Each row is a point on a landscape with many peaks, with its height.
From any point a climber steps to the highest of the 6 points nearest to it. It stops when none of these is higher. Distance is the straight distance between rows; heights are no part of it.
div height 6.78: [149 185 128 134  96 188 113  87 108 100 106 145 116 176 151 159 131 179
 147  83 124 171  55]
nulub height 4.67: [130 152 162 145 123 132 143 105  86 101  93 137 117 161 103 147 138 195
 160  96 213 189 116]
subop height 3.22: [ 99 144 167 130 148  94 157 154 114  88 113 128 106 146 121 119 113 155
 103 117 185 194 123]
zumag height 6.58: [162 122 107 133 144 126 111 117 135 110 136 169 129 126 117 177 117  96
 150 158 131  55 132]
zof height 3.91: [ 98 111 119 138 131 129 141 134 142 143 156  83 122 131  87  64 126  91
 129 110 167 130 205]
bog height 0.13: [162 177 139 107 113 147 113 102  93 106 120 170 122 129 203 174 168 160
  93 121  54 118  33]
luki height 6.11: [149 122 100 147 131 141 112 112 152  81 125 174 141 106  88 176 143 117
 135 145 131  51 127]
nofim height 4.52: [137 139 103 106 131 160 109 138 134  98  87 152  96 143  82 154 164 153
 159 114 156 150  82]
venu height 6.15: [168 161 111 121 105 149 100  88 131  95 131 160 104 140 112 186 139 142
 138 120 135  92  94]
gegi height 4.28: [109  90 113 133 140 140 129 151 146 179 124  88 143 125  89  90 120  84
 158 128 119 124 197]
Niz height 1.84: [128 112 139 111 163  88 141 164 160 117 115 119  96 135 108 112 136 163
 113 135 157 188 124]
darok height 4.38: [133  79  77 122 144 149 121 152 137 173 101  94 142 121  70 111 100  84
 158 150  81 132 172]
puz height 4.85: [148  96  83 122 150 147 137 117 143 161 125 106 147 117  93 119 102  56
 160 143  97 106 171]
lis height 1.99: [133 111 119 110 157  93 123 152 155 165 130  96 105 129 120  91 132 134
 105 144 138 177 150]
ronop height 6.27: [ 98 123 133 114  90 156 122  83 121 138 122 125 147 120 197  96 146 158
  66 132  54  99  59]
mas height 7.15: [149 131 136 116 113 146 131 141 113 166 140 143 150 111 101 156  75  52
 141 165  71  92 145]
nubem height 6.52: [167 177 159 129 135 107 126 152  77  98 140 171 130 132 151 208 155 113
 144 143 122  80 137]
Tege height 2.37: [ 94 122 200 144  98 111 139 129 111 148 117 106 149 142 186  81 101 185
  53 124 155 182 112]
zib height 4.65: [183 197 123 114 117 151 117  90 128 112 123 160 102 146 171 190 128 164
 149 115 106 112  68]
gur height 3.01: [114  74 110 140 191  96 122 153 147  90 121 136 126 125  98  89 159 154
 165 139 167 148 146]
binim height 2.83: [114 133 156 105 138  92 136 157 111  98 113 114 122 146 108 133 155 173
 111 116 158 220  95]
Nal height 4.06: [145 151 144 138  98 150 119 109 133 130  74 135 130 146 159 113 113 204
 117 102 166 169  69]
dedek height 3.71: [104 112 138 135  67 162 134  88 125 145 127 109 134 133 188  86 140 172
  72 103  94 122  88]
Gam height 4.87: [137 112  97  89 116 150 128 166 136 167 125 128 121 109 105 137 101  84
 113 153  71 111  78]
tif height 3.72: [158 198 171 132 158 155 111 100  25 109 126 152 117 139 218 192 155 166
 144  87  80 141  78]
bem height 2.59: [ 94  86 159 129 190  95 150 122 123 134 159  90 143 112 118  77 123 111
 162 149 153 113 232]
Peg height 4.89: [117 118  96 111 118 146 129 139 152 181 123  95 142 121  80 114 116  73
 135 124 110 118 169]
Baded height 3.45: [127  43  98 148 166 137 116 133 123 138 104  97 175 131  99  67 117  99
 197 162  75 138 200]
Rege height 2.43: [104  43 110 125 184 118 123 156 135 106 109 100 165 114  91  97 117 133
 170 151 140 109 182]
ner height 3.46: [ 94  64 127 128 169 121 153 157 135 150 150  87 162 115  83 104 121  94
 159 145 131 139 218]
Noz height 1.93: [130 133 115 113 102 131 117 122 134 129  89 113 123 144 126 116 132 148
  86 149 125 153  64]
koviv height 4.40: [121 152 143 130  71 174 123  90 105  88 103 137 138 126 180 155 149 178
 108  85  83 131  51]
binav height 2.94: [131 174 199 135 163  85 155 135 101 106 131 153 113 130 147 130  78 176
 120 137 180 202 122]
Giv height 1.78: [ 98 103 132 132 177  72 136 154 134 113 150 121 122 133 103 118 142 146
 138 132 182 173 151]
gav height 2.36: [113 144 174 133 169  78 146 168 117 119 156 121 101 130 141 110 116 161
 100 133 163 183 140]
lebo height 6.05: [140 134 124 107 106 140 139 125 129 182 140 137 129 116 120 151  80  46
 140 147  81  80 138]
zizek height 4.33: [147  99  98 123 148 135 113 108 174 130 108 134 122  98 108 116 120 107
 147 142 141  95 134]
modeg height 4.99: [161 188 140  92 114 142 102 151  83 106 136 172  96 133 163 190 150 126
 128 136 102  88  71]
dage height 4.44: [154 134 116 138 145 132 100 122 153  96  99 154 120 136  87 140 158 157
 148 114 186 147 100]
baput height 3.70: [137 136 146 153 158 118 120 127 121 106  96 145 119 145 124 114 102 193
 132 120 214 194 130]
baze height 5.24: [136 150  87 138 102 122 112 138 168 122 132 140 123 113 110 150 126 103
 121 125 128  92 106]
rikul height 3.76: [123 116  98  87 121 130 125 126 158 165 132  95 103 133 111 106 138 114
 105 131 106 146 105]
Tuv height 1.85: [104  73 113 139 203  85 136 147 147 125 122  96 144 122 108  84 134 120
 157 146 149 152 197]
piv height 6.53: [170 145 122 141 109 125 116 103 134 120 152 162 137 120 142 208 134  83
 120 148 116  62 150]
Vidip height 5.12: [142 146 126 161  93 151 117 105 129  73 109 136 132 148 107 137 160 173
 141  65 192 143 100]
dorud height 4.53: [127  94 104 140 124 115 119 135 164  99 117 135 129 122  99 120 137 147
 134 118 189 128 130]
pubon height 1.54: [132 162 155  88  94 125 123 123  63 112 137 168 128 116 189 171 157 128
 102 142  64  89  59]
tufus height 3.10: [146 174 141 127  84 128 116 120 123 115 141 161 115 132 195 179 156 131
 100 114  81 114  90]
logor height 4.76: [112 113 118 168 105 134 109  96 142  76 139 118 132 136  99 122 131 146
 132 129 191  83 145]
Kobel height 1.41: [ 67 120 159 146 207  77 178 139 121 124 202 104 141 117 117 101  98  95
 165 126 122 133 217]
fola height 7.08: [150 163 101  94 114 127 143 118 130 197 146 137 117 124 129 119  91  55
 116 146  73  77 121]
dirir height 2.00: [ 93 102 128 115 154  78 160 179 135 127 139 109 129 126  90 108 131 130
 128 139 146 183 165]
rem height 7.60: [165 157 120 101 124 122 108 156 106 121 144 181 121 115 108 218 117 100
 134 156 126  88 112]
bedus height 3.05: [148 167 158 143 122 170 124 105  34  80 124 151 104 124 208 206 167 157
 139  84  71 137  77]
tode height 0.23: [ 97 100 142 123 220  39 163 158 138 135 180 106 133 137 124  92 132 114
 183 148 111 154 197]
metu height 3.90: [124 101 118 162 125 132 127 111 155  91 108 136 130 126 123 117 122 159
 139 131 218 130 153]
Tasu height 2.89: [ 99 131 130 135 144 102 138 185 137 161 142  93 117 129 107  87 128 127
  92 119 152 156 150]
loro height 2.86: [108 125 118 134  63 136 121 138 137 153 137 116 135 136 138 123 142 143
  83 106 101 131 107]
potiv height 5.78: [116 161 138 131  81 166 110 101 113  98 102 118 129 151 153 155 141 187
 134  73 146 167  63]
ziv height 2.80: [121  72 110 134 172 113 112 127 152 106  96 122 128 119 125  93 139 133
 164 145 164 114 147]
Busok height 5.54: [168 150 127 140 116 100 120 137 133 137 148 166 118 119 165 190 110  82
 125 153  99  81 149]
sovu height 3.06: [116 122 149 158 150  91 149 141 142 149 141  94 126 137 134  89 118 117
  99 121 188 155 176]
bubuz height 2.66: [151 169 154 159  72 131 124  98 144 145 125 148 133 111 222 180 137 147
 107 120  94 133  87]
Dudu height 4.01: [124 114  83 125 105 121 114 150 160 123 108 132 111 131  94 135 143 119
 126 144 138 137 104]
ket height 5.26: [104  82 105 147 106 126 112 136 150  84 132 133 164 126  84 122 135 152
 149 141 173  92 151]
zefu height 5.87: [134  92  93 133 132 156 123 142 150  90 116 159 148 117  76 150 125 117
 178 159 115  85 142]
beni height 4.00: [120 147 167 175 130 126 130 143 108  92 110 149 117 153 139 114 109 181
 127 109 221 175 114]
Nisid height 3.96: [114 114 129 134 162 138 155 124 147 182 138  86 143 132  99  56 133  97
 160 105 128 121 212]
Nabel height 2.64: [109 114 101  97 112 130 123 115 153 172 125 106 116 141 142  72 140 133
  70 130 117 138 109]
Fufu height 2.88: [106 132 127  95  95 152 136 122 113 106  97 126 130 133 147 113 161 152
  73 107  88 132  42]
nop height 2.98: [119 154 141 156  64 138 136  94 163 169 160 123 125 138 186 102 142 123
  81 121  92 100 109]
Fut height 4.51: [135 121 115 120 141 196 128 104 118 185 124  88 154 131  62  80 119  76
 173 108  87 135 195]
Fusu height 1.24: [ 86 180 176 141 173  89 198 137 120 128 209 133  99 111 133 121  63 136
  95 124 112 152 154]
mil height 4.49: [135 115 111 129 119 165 149 104 152 179 140  93 158 122  93  79 122  67
 141 119 127 107 180]
dure height 4.29: [ 93  90 122 146 160 124 105 124 147  73  90 106 135 103 103 103 146 163
 160 129 183 101 167]
leda height 5.51: [123 128 116  88  88 157 140 143 149 184 130 100 127 118 110 112 103  89
 113 141  84  90 143]
patu height 5.35: [181 200 156 109 152 110  90 164  44 114 132 166  88 152 201 186 183 161
 159 111 123  98  98]
Ralez height 6.06: [155 139 137  95 118 153 137 128  86 196 150 134 147 100 121 158  71  35
 122 173  73 112 148]
beb height 2.71: [122 124 134 122  89 132 115  94 150 132 126 120 127 116 168 129 132 133
  85 126  97 130  87]
nupa height 3.47: [ 99 109 130 106 101 138 128 114 114 118 124 105 150 126 165  95 163 173
  64  99  94 152  60]
ramop height 5.88: [153  86 105 134 151 148 132 110 101 143 139 147 154  93  85 138  46  55
 183 180  68 115 159]
Mevo height 3.43: [112 116 120 136 101 133 155 144 153 172 143 103 110 150 133  69 142 117
  97 110 161 129 156]
Gonu height 4.08: [148 143 110 150  90 123 117  95 179 128 137 137 132 119 141 121 124 127
 118 121 149 106 117]
Vonev height 5.19: [128 160 152 134  85 116 124 125 104 149 163 155 133 114 169 187 124  73
  98 142  94  85 148]

Where does a climber stop that starts at each point below?
gur => rem
Fusu => div
gav => div
Rege => rem
Niz => div
Kobel => mas
ziv => rem
logor => rem
dirir => mas
binav => div
tode => mas

Call two points neighbours if one is among the 6 nearest of the other. Go from one point of each pair to the other, from neighbour to neighbour, staying as high as possible. Name the lowest point that can't be avoided.
mas / ronop => koviv
mas / div => zefu
div / rem => venu
